A landscape with many valleys, sampled at points; each row gives a point and its height.
A ball rolls from a point to the lowest of its 2 nearest points, and stops where none of them is lower. Distance is the straight distance between rows; heights are no part of it.
q_355 h=41.4: [ 0.38 -1.98 -0.63  2.43  2.24 -0.80  3.17 -0.66  2.46  0.23  1.43  2.11
 -1.07 -3.50  1.29 -1.58 -0.89  0.08 -0.69  2.71  0.64  1.36 -0.45  1.51
  2.25  1.16  3.53 -0.44 -2.43 -0.50]
q_869 h=18.4: [-2.93  1.11 -1.04 -0.81 -1.45 -1.07 -4.10  0.31  0.79  1.13  1.55 -3.22
  1.63  3.05 -1.72  2.17 -0.18  1.14 -1.82 -2.46  0.20  0.48 -3.43  0.53
 -0.42  2.04  0.86 -0.16  3.77 -3.06]
q_243 h=39.1: [ 1.59 -1.36  2.07  0.26  2.52  1.89  2.98 -2.71  3.01 -3.95  0.44  2.09
 -1.29 -5.65 -0.17 -1.99  2.27  0.91  2.00  2.44  0.35  0.08  0.55  3.71
  3.78  2.32  1.92 -0.02 -4.05  0.35]
q_14 h=34.3: [ 0.22 -1.68  2.35 -0.83 -0.81 -2.97 -4.67 -2.65  5.69 -0.35  1.98 -0.09
 -1.51  0.52 -1.17  2.04  2.37  4.38  3.41 -4.11 -1.98 -1.22 -2.30  0.11
 -1.83  4.66 -0.33  4.07  0.10  1.30]
q_70 h=26.4: [ 1.40 -0.08  0.89 -2.76 -2.68  3.33  1.43  2.62 -2.80  0.32 -1.06 -1.60
  1.09 -2.41  0.72 -1.66  0.91 -2.56  0.78  1.78  0.49 -2.47  3.27 -0.84
  0.74 -1.82 -3.01 -0.70 -0.28  0.91]
q_783 h=36.2: [-0.71  2.33 -2.07 -2.21 -0.77  0.06 -1.15  3.23 -0.63  1.36 -0.74  1.10
 -0.01 -0.85  2.52 -0.33  2.25 -0.74 -3.68 -1.32 -1.80  1.06  0.13 -1.05
 -1.21 -1.22 -1.07  1.34  2.61  1.95]
q_707 h=36.0: [-0.30 -0.37  3.90 -1.69  0.99  3.45 -1.07 -1.72  0.69 -0.12  0.40 -2.72
  2.14 -3.92 -3.09 -1.58 -0.10 -2.37  0.74  2.12  1.20 -6.25 -0.38  1.55
  2.44  0.91  0.31 -1.76  0.65 -1.87]
q_981 h=38.3: [ 1.39  0.51 -1.30 -1.93  2.26  0.50  3.04  0.43 -2.02  0.26 -0.44  0.64
 -2.35 -0.87  1.31 -0.99 -0.94 -2.23 -3.04  1.21  0.82  0.79  1.94  0.90
  1.63 -1.61 -2.46 -1.31 -3.00  2.52]
q_851 h=4.1: [-3.32  1.43 -2.98 -0.42 -1.63 -1.19 -3.11  1.38  0.22 -0.37 -0.64 -0.75
  1.42  4.17 -0.87  5.09  0.99 -0.46 -2.74 -3.18  1.21  1.38  0.02 -1.41
 -1.79 -1.15 -0.11  1.90  2.72 -0.72]
q_52 h=34.2: [-0.09 -4.45 -1.68  2.42  0.82 -3.32  1.25 -0.30  2.78  0.99  1.41  1.47
 -4.36  0.23  2.30  2.37 -0.84  2.77  0.77 -1.14 -0.89  3.40 -1.81  3.07
 -1.33  2.55  2.61  2.27 -0.36  1.20]
q_115 h=20.5: [ 0.02  2.83 -0.31 -1.30  1.80  2.59  0.69  0.38 -4.69  0.87 -3.02  1.08
  0.72  1.05 -0.23  0.76 -3.03 -4.57 -3.81  0.97 -0.77 -2.12  0.95 -1.14
 -0.20 -4.40 -4.29 -1.40 -0.34 -0.04]
q_943 h=25.9: [-1.91  1.36  0.66 -2.83 -1.24 -1.99 -4.10 -2.15  1.44 -0.66  0.82 -3.18
  0.41  3.03 -3.28  1.32  0.59  1.32  0.25 -1.72 -0.16 -0.36 -3.50  0.32
 -0.42  3.63 -0.78 -0.71  2.08 -2.23]
q_45 h=20.6: [-0.64 -2.83  1.53  0.80 -1.42 -1.87 -0.51 -1.36  0.57  0.90  1.33 -1.33
 -1.61 -0.50  2.04 -0.45  0.32  4.69  2.76 -1.01 -1.40  0.19 -2.19  0.93
 -1.90  3.01  0.99  2.86  1.70  0.96]
q_811 h=62.7: [ 2.78 -0.66  2.41 -2.02  1.73  4.31  1.01  0.43 -3.51  1.91 -3.25  1.02
  1.90 -1.53 -1.81  1.10 -2.22 -7.05 -0.73  0.52  2.61 -4.78  1.29 -1.67
  0.76 -3.58 -3.65 -4.36 -0.72 -0.57]
q_421 h=35.8: [-0.19  1.38  0.35 -0.77  1.49 -1.60  0.57  0.09  2.20 -0.23 -0.52  2.08
 -0.39 -2.26  0.11 -1.57  1.36 -0.99 -1.91  0.70  0.69  0.44 -0.64 -0.59
  0.59 -0.72  0.91 -1.30 -0.04  2.23]
q_264 h=28.4: [ 0.86 -2.09 -3.27  0.89  1.03 -1.69  0.93  1.19 -0.01  2.17  1.52  0.64
 -4.13  0.91  3.24  0.94 -0.61  2.91 -1.26 -1.68 -1.45  3.08 -1.22  3.18
 -1.32  2.35  2.37  1.51  0.63  1.15]
q_126 h=28.3: [ 0.60 -3.08  1.00 -0.15 -0.98 -2.94 -3.82 -1.46  4.29  1.13  0.87  0.67
 -3.21  0.85  0.56  3.01  1.49  4.49  1.63 -3.60 -2.09  0.24 -1.31  0.76
 -2.99  3.44 -0.40  4.03  2.09  3.48]
q_521 h=43.6: [ 0.71  0.72 -0.28  1.47  1.98  0.92  1.07 -0.09 -0.54 -0.36  0.98 -0.95
  0.30  0.92 -1.09 -1.86 -1.09 -0.12  0.85  1.75  0.11  0.17 -0.03  0.36
  0.87  0.65  1.85 -1.42 -1.09 -0.31]
q_251 h=26.5: [-1.57  3.97 -0.15 -1.16  1.51 -0.09 -0.76 -0.86 -3.13  0.62 -2.56  0.95
  0.47  0.71 -0.38  0.52 -2.33 -2.59 -5.30  0.39 -0.29 -1.33 -2.04 -0.33
 -0.71 -3.30 -3.20 -1.01  1.15  0.25]
q_250 h=7.1: [-2.83  0.63 -1.47 -2.05 -1.91 -0.96 -4.36  1.47  0.54  2.56  0.76 -2.74
  0.31  1.52  0.14  1.71  0.79  1.48 -3.63 -2.38 -0.37 -0.34 -2.69  0.69
 -1.04  1.89 -1.43  0.80  4.45 -0.71]
q_111 h=38.1: [-2.56  0.99 -0.57 -1.01 -3.79  0.09 -2.58  3.30 -0.71  0.86 -1.29  1.11
  4.55  0.49  1.17  1.00  0.30 -0.26  0.25 -2.66 -1.52  3.11 -1.33 -2.15
 -1.61 -0.37  2.51  1.72  3.49 -3.33]
q_553 h=8.0: [-1.65 -2.85  1.24  0.15 -3.28 -0.83 -1.93 -0.77  1.40 -0.03  1.58 -2.36
  0.02  1.41  0.43  1.84  1.17  2.76  3.38 -1.63  0.65 -0.03 -0.36 -0.18
 -1.99  2.30  1.11  3.18  1.65  0.85]
q_244 h=49.5: [-0.86 -0.52  1.07  0.41 -0.44 -2.67 -2.23 -3.17  0.90 -2.71  0.07  0.02
 -1.23  4.74 -1.89  2.04  1.55  1.54  3.56 -1.12  0.46  2.33 -2.21 -1.51
 -2.81  1.52  1.28  0.97 -0.27 -0.14]
q_406 h=36.4: [ 0.70 -0.09  2.66  0.58  0.95  0.79  1.84 -2.47 -2.57 -0.21 -1.02 -0.82
 -1.15 -1.19 -0.80 -2.49 -2.47 -1.46 -0.09  3.45 -0.36 -2.69 -1.53  0.87
  0.74  0.25 -1.68 -2.01 -1.36  0.81]
q_72 h=44.3: [ 1.23 -0.62  2.13  2.57 -4.08 -0.03  1.43 -1.99 -1.86 -2.45 -1.45 -1.80
  1.04  1.15 -2.15 -0.03 -0.39 -0.63  3.34  2.06  1.56 -1.67  0.09 -0.86
  1.09 -0.96 -2.09 -1.86 -1.08 -1.19]
q_503 h=32.1: [-0.46 -0.43  1.25  0.86 -0.30  0.78  1.06 -0.43 -2.93  1.58 -1.19 -1.13
  0.59 -1.56  1.00 -2.01 -2.80 -1.65 -0.99  3.21 -0.98 -3.04 -1.02 -0.43
  0.33 -1.97 -1.62 -1.35  0.21 -0.25]
q_993 h=31.6: [-0.58  1.95  1.09 -1.26 -0.06 -2.55 -2.38 -2.49  1.56 -1.18  0.56 -1.36
 -1.54  2.09 -2.55 -0.50  0.85  2.74  1.06 -1.00 -0.76 -0.50 -2.83  0.30
 -0.94  3.08 -0.96  0.06  0.32  0.49]
q_917 h=45.2: [-1.86  0.15 -0.45  1.24 -0.21 -0.48 -2.50  0.95  0.73 -0.36  0.82 -0.35
  1.97  4.12 -2.29  2.02  0.72  0.69  2.51 -1.93  0.46  3.37 -1.71 -1.29
 -2.49  1.48  3.77  0.64  1.92 -2.85]
q_953 h=40.6: [-1.78  2.22 -1.55 -2.16 -2.16  1.82 -0.90  3.79 -1.61  1.49 -0.30 -0.81
  2.48 -0.81  1.76 -0.87  0.60 -1.79 -2.12 -0.77 -1.13 -0.08  1.13 -1.40
 -0.72 -1.50 -0.64  0.66  2.81 -1.10]
q_492 h=31.7: [-2.25  3.41 -0.39  0.68 -0.90 -1.65 -1.48 -1.40 -2.03 -0.94 -2.04  0.21
  1.19  2.77 -1.16  1.31 -1.07 -0.82 -3.17  0.19  0.08 -0.01 -2.29 -1.03
 -1.17 -2.20 -2.33 -0.18  1.40 -0.85]
q_78 h=59.8: [ 0.80 -2.87  0.20  1.63 -0.49 -0.89  1.89  0.85  3.77 -2.02  0.62  0.77
  0.12 -1.60  0.11  0.65  2.88  1.34  2.60 -0.60  3.17  1.06  2.17 -0.47
  1.43 -0.80  2.05  0.97 -2.06  2.21]
q_232 h=18.1: [-2.83 -3.15  1.62  1.28 -3.08 -1.87 -2.33  0.42  3.02  0.03  0.61 -0.96
  1.46  1.15 -0.22  3.11  1.06  0.89  2.56 -1.49  1.85  0.50 -0.26 -1.93
 -2.11 -0.05  2.03  2.51  2.30 -0.10]
q_765 h=45.0: [ 0.84  1.42  0.79 -0.53  4.00 -0.62 -0.49 -1.79  3.34 -0.38  1.77  0.92
 -1.34 -0.24 -2.09 -2.48  1.04  1.73  0.22  0.20 -0.33  0.67 -3.06  1.39
  0.45  3.19  3.02 -1.02 -0.26  0.50]
q_331 h=54.9: [-0.99 -0.91 -3.16  1.38 -0.54 -1.82  1.37 -0.62 -0.68 -0.25  0.54 -1.68
 -2.35  2.78  0.85  2.29 -0.11  0.59 -1.96 -0.98  2.13  0.64  2.29 -0.36
  0.49 -1.75 -2.42  1.13 -1.46  2.31]
q_882 h=42.1: [-2.48  1.26  0.47 -1.23 -3.11 -1.18 -2.65  0.85 -0.26 -1.89 -1.30  0.36
  3.37  2.50 -0.94  2.00  0.85 -0.11  1.42 -2.05 -0.17  3.67 -2.64 -1.64
 -2.21  1.01  1.84  1.58  3.08 -2.69]
q_899 h=60.6: [ 2.40 -0.31  0.89  2.45  3.46  3.97  1.37 -0.19 -2.00  1.19 -0.14  2.06
  2.73 -1.59 -0.91 -2.08 -3.71 -3.27 -0.53  3.38 -1.14 -2.42  3.30 -1.31
  1.93 -2.88  0.29 -3.94 -2.46 -2.95]
q_675 h=31.8: [-0.14  2.67 -0.13 -0.54  2.36 -0.71  0.14  0.53 -0.30  0.91 -1.25  1.95
 -0.31 -0.34  0.65 -1.34 -1.17 -1.88 -4.04  0.57 -0.33  0.02 -0.94 -0.48
  0.13 -2.30 -0.55 -1.29  0.16  1.08]
q_131 h=35.7: [ 4.19 -0.09 -0.28 -2.30  2.53  2.41  3.75 -0.35 -1.98 -0.31 -1.46 -0.20
 -2.20 -0.52 -0.13  0.03 -1.15 -2.95 -1.91  0.76  3.02  0.05  2.79  1.14
  2.13 -3.40 -4.82 -2.44 -4.18  1.97]
q_638 h=42.2: [-0.44  1.40  0.72 -1.49  1.09  0.73 -1.80 -0.04  2.79 -0.39  2.29 -1.56
  0.25  0.30 -2.04 -1.35  1.97  2.44  2.23 -1.59 -0.31  0.25 -1.56  0.60
 -0.17  4.14  3.63  0.05  1.21 -0.70]
q_958 h=20.2: [-0.70 -2.66  1.48 -0.66 -2.97 -2.13 -3.79 -1.71  1.24 -0.23  0.81 -1.32
 -2.09  2.75  0.80  3.68  1.14  4.50  3.50 -2.87 -1.09  1.00 -0.76 -0.01
 -3.19  3.53 -1.31  4.69  1.23  2.32]
q_141 h=58.7: [ 1.36 -1.04  0.64 -0.13 -1.86 -2.21 -0.03 -0.20  4.03 -3.32 -0.52  0.49
 -0.14  0.07 -0.72  1.55  3.73  1.49  2.03 -2.00  3.26  1.03  1.81 -1.76
  0.55 -0.62 -1.03  0.62 -1.73  3.01]
q_684 h=38.7: [-0.38  0.18  1.50 -2.30 -1.23 -0.57 -3.37 -1.18  4.35 -1.48  2.24 -0.96
 -0.20  0.68 -2.51  0.79  2.98  3.48  3.91 -3.09 -0.71 -0.57 -1.10  0.30
 -1.04  4.69  1.18  2.22  0.66  0.61]
q_118 h=36.3: [-0.51  2.63  1.90  0.28 -0.94 -0.91 -0.86 -2.01 -1.07 -2.26 -1.82 -0.26
  1.09  1.19 -2.97 -0.53 -0.68 -1.36  0.13  1.28 -0.08 -0.40 -2.26 -1.14
 -0.20 -0.68 -1.68 -1.98 -0.06 -1.02]
q_569 h=15.0: [-1.72  2.69 -2.64 -0.59  0.55 -0.49 -1.61  1.06  0.24 -0.47  0.11 -1.21
 -0.31  3.15 -1.15  2.44  1.27  0.19 -2.67 -2.25  1.39  1.11  0.07 -0.01
 -0.64 -0.09 -0.61  0.25  1.40  0.84]
q_558 h=59.1: [ 1.08 -1.00 -0.19  2.30  3.09  1.11  2.70 -0.33 -1.93  1.74  0.40  1.64
  0.56 -1.53  0.87 -1.78 -4.25 -2.53 -1.99  3.86 -1.28 -0.61  1.84 -0.10
  1.80 -2.65  0.11 -2.75 -2.99 -1.75]
q_21 h=33.4: [ 1.79 -0.90  2.11  0.65 -0.83 -1.23  0.52 -4.14  2.26 -3.94  0.10 -0.67
 -1.17 -0.71 -2.46 -0.61  2.02  2.92  4.59  0.78  0.45 -1.38  0.42  0.54
  1.16  1.94 -0.71  0.49 -2.91  0.91]
q_877 h=26.0: [-1.84 -0.22 -0.08  0.60 -1.82 -1.31 -1.54  2.13  2.56  0.29  0.43  0.92
  1.81 -0.23  0.66  0.56  1.85  0.23  0.73 -1.45  0.89  0.89 -0.11 -2.21
 -1.20 -0.49  2.43  1.19  2.48  0.22]
q_183 h=40.7: [ 1.74 -0.19 -1.41  0.23  1.53  0.09  3.98 -0.70 -2.07 -0.72  0.20  0.43
 -2.69 -0.82  0.97 -1.31 -2.06 -0.76 -0.53  2.55 -0.18  2.11  1.17  1.74
  1.98 -0.05 -0.41 -1.26 -3.53  1.28]
q_245 h=29.1: [-0.04  1.32 -0.67 -1.54  0.57 -2.52 -2.79 -1.73  2.81 -0.13  1.13 -0.94
 -2.92  1.77 -1.46  1.09  0.87  3.24 -1.10 -2.69 -0.57 -0.62 -0.91  0.66
  0.05  2.74 -1.66  0.90  0.20  3.07]
q_774 h=49.2: [-1.72 -1.20 -0.23  2.14 -2.35  0.38 -0.62  0.77 -2.78  0.54  0.85 -2.46
  0.81  2.56  1.06  0.56 -1.72  1.87  2.36 -0.09 -0.58  0.83 -0.57 -0.16
 -2.03  0.22  1.12  1.55  1.45 -2.08]
q_935 h=39.5: [ 1.47  2.16  4.04 -1.23 -0.95  0.69 -0.52 -3.21  0.01 -2.89 -2.03 -0.14
  0.95 -0.20 -5.26 -0.68  0.77 -2.02  1.94  1.98  1.74 -2.22 -1.78 -0.30
  1.30  0.53 -1.79 -3.30 -0.41 -0.38]
q_321 h=46.2: [-3.18 -0.63 -2.05  2.31 -2.57  0.92 -1.40  2.29 -2.73  1.70  0.99 -1.95
  3.86  2.20  1.24  2.04 -1.99 -0.18  0.69 -1.17 -1.23  1.02  1.13 -1.43
 -0.88 -1.49  0.68  1.25  1.92 -4.47]
q_168 h=53.9: [-0.40  2.53 -1.74  1.16  2.58  1.22  1.19  0.87 -4.24  1.64 -1.46  3.35
  1.08  0.02  2.35 -1.12 -3.76 -0.70 -2.95  0.94 -3.80  1.08  0.59  0.17
 -0.85 -3.17 -0.65 -0.19 -0.14 -1.57]
q_314 h=40.2: [-0.01 -1.43 -2.32  3.90  1.96 -1.30  1.72  1.70  0.22  1.70  0.70  3.37
 -0.70 -0.12  2.71 -0.20 -2.18  1.13 -0.46  0.50 -1.44  3.18 -0.43  0.62
 -0.49  0.21  3.58  0.75 -0.55 -1.10]
q_64 h=20.4: [ 0.02  0.86 -4.39  1.90  2.74  0.52  1.69  2.32 -0.57  1.98  0.36  3.43
  0.85  0.45  1.96 -0.12 -0.57 -1.42 -2.64 -0.50 -1.46  2.62  4.41 -0.83
  0.11 -3.81  1.02  0.22 -1.96 -1.75]
q_300 h=44.2: [ 0.80 -0.12 -2.66  2.11  1.37  0.30  1.89  2.99 -1.52  2.57  0.79  2.68
  0.13 -1.45  4.50 -1.83 -1.44  0.97 -0.86  0.02 -2.84  2.55  1.16  0.40
 -0.88 -0.90  3.09  1.21  0.07 -1.55]
q_145 h=41.3: [ 0.37 -0.77  1.72  0.61  1.17 -0.21  2.23 -1.29  4.61 -2.40  0.08  2.93
 -0.23 -5.92  0.45 -1.81  3.67  0.73  0.95  1.65  0.73  0.19 -0.18  1.54
  2.72  1.03  2.74  1.02 -2.06  0.85]
q_210 h=20.8: [-1.22  1.16 -2.06 -1.10  0.16 -1.05 -2.93  2.33  0.11  3.18  0.19 -0.25
 -1.14  0.81  1.84  1.21  1.37  1.62 -5.79 -2.58 -1.39  0.00 -3.07  1.44
 -1.58 -0.05 -0.98  0.88  5.12  0.54]
q_664 h=47.4: [-0.86  1.30  0.36  0.39 -0.31 -0.67 -1.48 -0.85 -0.15 -2.53  0.51 -1.06
  0.30  4.20 -3.07  0.34  1.04  0.75  3.56 -0.44  0.27  2.42 -1.90 -0.96
 -1.29  2.15  2.13 -0.47  0.17 -1.66]
q_55 h=61.0: [ 0.57 -1.42  1.46  0.09 -1.26  0.91  0.14 -0.28  4.24 -2.91  1.27 -0.45
  1.18 -2.53 -0.45 -0.01  4.21  2.90  4.12 -1.04  1.92 -0.71  2.36 -0.29
  1.29  1.73  2.35  2.51 -1.17  1.12]
q_204 h=56.2: [ 1.94 -1.30 -1.49  0.28 -0.92 -0.88  1.91 -0.55  0.67 -1.63  0.35 -2.12
 -2.34  1.62 -0.12  1.36  1.18  1.62  0.04 -0.88  2.92 -0.03  3.33 -0.24
  1.83 -1.03 -3.32  0.21 -2.66  2.78]
q_202 h=22.5: [-0.25  2.99 -1.73 -1.57  1.53 -2.34 -1.70  0.04  2.32 -0.01 -0.21  0.97
 -2.32  1.47 -0.61  1.16  1.60  0.89 -3.29 -2.45  0.28  1.48 -0.84  0.90
 -0.32  0.50 -0.15 -0.34  1.12  3.20]
q_551 h=48.2: [ 0.54  1.13 -0.57 -0.05  0.78  0.39  1.77  1.60 -2.06  0.63 -0.63  1.58
  0.17 -2.05  2.77 -3.19 -1.06  0.06 -0.14  1.27 -2.06  1.37 -0.58 -0.29
 -0.73 -0.22  1.36  0.17  0.33  0.66]
q_259 h=38.9: [ 2.05 -0.13  3.49 -1.00  3.93  5.92 -0.28 -0.77  0.95 -1.17  0.71 -1.27
  2.83 -3.31 -2.90 -2.38  0.15 -2.67  0.97  2.37  1.47 -4.87  1.18  1.15
  2.86  1.46  3.30 -2.49 -0.51 -2.24]
q_119 h=57.4: [ 0.47  0.15  0.14 -0.46 -2.08 -1.03  0.52 -0.42  0.59 -2.01 -0.30 -1.00
 -0.24  0.17 -0.84  0.50  1.66  1.36  1.22 -0.53  1.83 -0.56  1.80 -1.00
  0.88  0.22 -1.90  0.30 -0.95  2.80]
q_174 h=32.0: [-1.01 -0.32  2.83 -2.18 -1.14  3.19 -0.81  0.00 -1.54  1.97 -0.22 -2.60
  3.05 -3.62 -0.59 -1.45 -2.51 -3.57  0.12  2.32  0.17 -5.23 -0.78 -0.61
  1.27 -0.10 -0.63 -1.74  2.07 -2.44]
q_749 h=39.9: [ 1.46  0.57  1.09 -0.39  0.54 -0.23  2.53 -2.99 -2.31 -1.46 -0.78 -0.46
 -3.23 -0.45 -0.62 -1.69 -1.97  0.67  0.88  2.58 -0.72  0.60 -0.80  2.17
  0.90  1.65 -1.54 -0.82 -2.85  1.89]
q_931 h=36.5: [ 2.68 -1.83  1.61  1.19  0.10  0.46  3.12 -3.41  2.44 -4.38  0.61  0.65
 -1.15 -2.41 -1.63 -0.92  2.57  2.64  3.70  1.41  1.23 -0.52  1.22  2.32
  3.05  1.59 -0.04  0.59 -4.04  0.72]
q_429 h=10.5: [ 0.11 -0.97 -4.96  1.08  1.64 -0.62  2.65  3.59  0.69  2.36  1.92  2.64
 -1.99 -0.56  3.28  0.21  0.20 -1.85 -2.89 -0.52 -0.54  3.15  3.54  0.24
  0.54 -2.53  0.96  0.64 -2.05 -0.67]
q_283 h=46.8: [-0.68 -1.22  1.00  2.01 -3.46 -0.35  0.36 -2.08 -2.00 -1.76  0.17 -3.07
 -0.14  1.87 -0.67  0.10 -0.85  1.07  3.98  1.10  0.39 -0.85 -0.69 -0.18
 -0.67  1.09 -0.54  0.35  0.00 -0.81]
q_458 h=43.5: [-2.39  0.79 -1.35 -1.52 -3.95  1.81 -1.35  2.44 -1.69  0.64  1.00 -2.98
  3.56  0.29  0.02  0.57 -0.52 -1.74  0.37 -0.68  0.04 -0.10  1.07 -1.40
  0.29 -0.53 -0.30  0.24  2.11 -3.28]
q_460 h=51.1: [ 0.31  1.48 -0.48  2.26  0.81  0.91  2.30  0.63 -3.37  0.00 -1.71  3.16
  1.28 -0.69  1.87 -2.21 -2.86 -0.60 -0.41  2.30 -2.54  2.27 -0.02 -0.60
 -0.65 -2.01  0.76 -0.77 -1.25 -0.55]
q_976 h=33.2: [ 4.26 -0.55  1.23 -0.33 -0.42  1.91  3.15 -0.27 -2.14 -1.19 -1.44 -1.81
 -1.44 -0.14 -0.80  0.00  0.10 -1.69  0.24  1.92  2.78 -2.27  3.33  0.78
  2.42 -2.69 -5.26 -2.55 -2.61  1.14]
q_852 h=39.0: [ 0.59  0.76  2.37 -0.45  0.70 -0.10  1.47 -0.01  3.40 -2.08 -0.67  2.40
  1.03 -4.62 -1.11 -2.35  3.07 -0.55  0.10  1.25  1.72 -1.28 -0.01 -0.30
  2.36 -0.65  1.48 -0.63 -0.73  1.44]
q_386 h=41.9: [ 2.35  0.87  3.93 -0.02 -4.45  0.82  0.60 -1.30 -1.87 -2.19 -2.96 -1.00
  1.65 -0.54 -3.81  0.07 -0.02 -3.13  2.48  2.32  1.59 -2.08  0.12 -0.95
  2.05 -0.75 -3.02 -3.11  0.68 -1.68]
q_726 h=21.0: [-0.09 -2.02 -4.34  0.34  0.92 -1.28  2.63  2.37  1.11  2.10  2.47  1.26
 -3.14 -0.38  3.21  0.86 -0.10  0.64 -1.34 -0.94 -0.22  3.35  1.81  1.77
 -0.01  1.07  1.93  1.10 -0.83  1.60]
q_222 h=20.7: [ 1.82  0.31 -0.45 -2.44  0.57  2.78  2.36  2.93 -2.72  0.69 -1.68  0.82
  1.10 -1.43  1.54 -2.08  0.86 -4.23 -1.27  1.07 -0.70 -1.45  3.38 -1.61
  0.30 -3.82 -2.50 -1.13 -1.09  0.54]
q_970 h=32.6: [-1.52 -0.39 -0.49 -0.56 -2.17 -0.73 -3.02  3.81  1.73  1.99 -0.05  0.77
  2.31  0.56  1.54  1.16  1.71  0.99  0.01 -3.44 -0.43  2.13 -1.79 -1.41
 -2.38  0.52  3.82  2.09  4.66 -1.12]
q_180 h=41.2: [ 1.43  0.56  1.36  0.11  3.73  3.86  1.00 -0.24 -0.11 -0.12  1.39 -0.96
  1.26 -1.20 -1.01 -3.06 -1.10 -1.52  0.86  2.56  0.46 -2.45  0.90  1.00
  2.15  1.77  3.21 -2.69 -0.97 -1.48]
q_344 h=51.5: [-1.42 -1.66 -0.11  1.85  0.36 -2.95 -1.02 -1.96  0.09 -0.50  0.22 -0.85
 -2.49  4.35  0.01  2.36 -0.08  2.49  2.13 -1.35  0.12  1.80 -1.85  0.43
 -2.64  1.12  0.92  2.26  0.11  0.98]
q_639 h=28.9: [ 0.05 -1.65  1.31  1.10 -0.92 -1.57  0.90 -2.82  1.42 -1.49  0.95 -0.58
 -1.25 -1.30  0.31 -1.14  1.09  3.12  3.85  0.63 -0.09 -0.61 -1.00  0.56
  0.47  2.03  0.96  1.70 -0.94  0.92]
q_370 h=56.9: [ 0.46 -0.20 -1.81  0.39  3.67  1.16  1.92  1.57 -2.63  3.76  0.29  2.43
  0.38 -1.97  3.75 -2.73 -4.21 -1.68 -3.25  2.13 -3.41 -0.32  2.38  0.31
  0.14 -1.96  1.09 -1.07 -1.29 -2.35]
q_122 h=34.9: [ 0.59 -2.56 -0.55  2.63  1.58 -1.15  0.88  0.84 -0.87  2.54  1.56  0.94
 -1.66  0.93  2.89 -1.00 -1.43  3.47  0.47 -0.47 -1.81  2.36 -2.93  1.99
 -1.31  1.88  3.71  1.61  1.34 -0.83]
q_333 h=25.8: [-1.38  0.28  1.41 -0.13 -0.32  1.50 -1.00  0.62 -2.94  3.18 -0.27 -1.25
  2.64 -2.02  1.35 -1.97 -3.63 -1.93 -1.84  2.47 -1.45 -3.60 -1.52 -0.41
  0.19 -0.98 -0.75 -1.31  2.27 -2.76]
q_534 h=12.5: [ 0.11  0.65 -0.20 -2.97  0.98  3.64  0.83  1.92 -4.77  2.21 -2.31  0.95
  1.92 -1.18  1.05 -0.68 -1.35 -5.76 -2.45  0.18 -1.45 -3.14  3.16 -1.88
 -1.08 -3.82 -4.17 -1.20 -0.16 -1.22]
q_954 h=61.8: [ 2.40  0.11  1.79 -0.11  3.83  4.36  0.45  0.21 -2.88  1.42 -1.37  2.29
  3.01 -0.87 -2.12 -0.85 -3.47 -5.31 -0.48  1.94  0.53 -3.20  1.84 -1.98
  1.40 -3.18 -1.12 -5.01 -1.81 -1.75]
q_735 h=30.0: [-0.55  0.93 -3.62 -1.40 -1.28 -1.19 -2.06  2.92  1.66  3.06 -0.11  0.92
 -1.87 -0.85  2.68  1.29  3.09  1.12 -4.52 -2.88 -1.00  0.93 -0.66  0.29
 -1.99 -0.34 -0.41  1.48  3.30  3.42]
q_430 h=38.6: [-0.29 -2.41 -0.79  1.81  1.10 -2.61  2.31 -1.85  2.62  0.42  1.27  1.45
 -3.23 -1.85  1.66 -0.65 -0.91  1.62  0.42  1.32 -0.38  2.12 -1.60  2.26
  0.16  2.17  2.29  0.68 -1.99  0.55]
q_117 h=30.3: [ 3.54 -0.31  1.10 -2.46 -3.04  2.66  1.67  1.73 -2.46 -0.65 -1.84 -2.74
  0.49 -0.80 -0.73  0.14  1.54 -2.00  0.81  0.49  2.59 -2.38  4.04 -0.29
  1.33 -2.55 -5.63 -1.88 -1.17  1.05]
q_983 h=53.4: [-1.47 -0.05 -1.76  1.54 -0.45 -3.10 -0.99 -2.78  0.24 -0.87 -0.19 -1.22
 -2.89  3.90  0.05  3.35 -0.04  1.82 -1.26 -1.15  1.42  0.67  0.01  0.05
 -0.76  0.04 -1.84  1.15 -0.50  2.24]
q_15 h=26.6: [ 0.56  1.40 -2.34  0.29  1.74  1.35  1.72  2.86 -1.14  1.14 -0.21  1.45
  1.51 -0.41  0.99 -1.23 -0.16 -2.79 -1.92  0.31 -0.18  0.13  3.92 -1.15
  0.85 -4.31 -1.34 -1.25 -1.91 -0.55]

Where does a ball stop that starts at each point below?
q_141 -> q_553
q_300 -> q_429
q_899 -> q_429
q_243 -> q_553
q_917 -> q_553
q_638 -> q_553
q_355 -> q_429
q_774 -> q_250
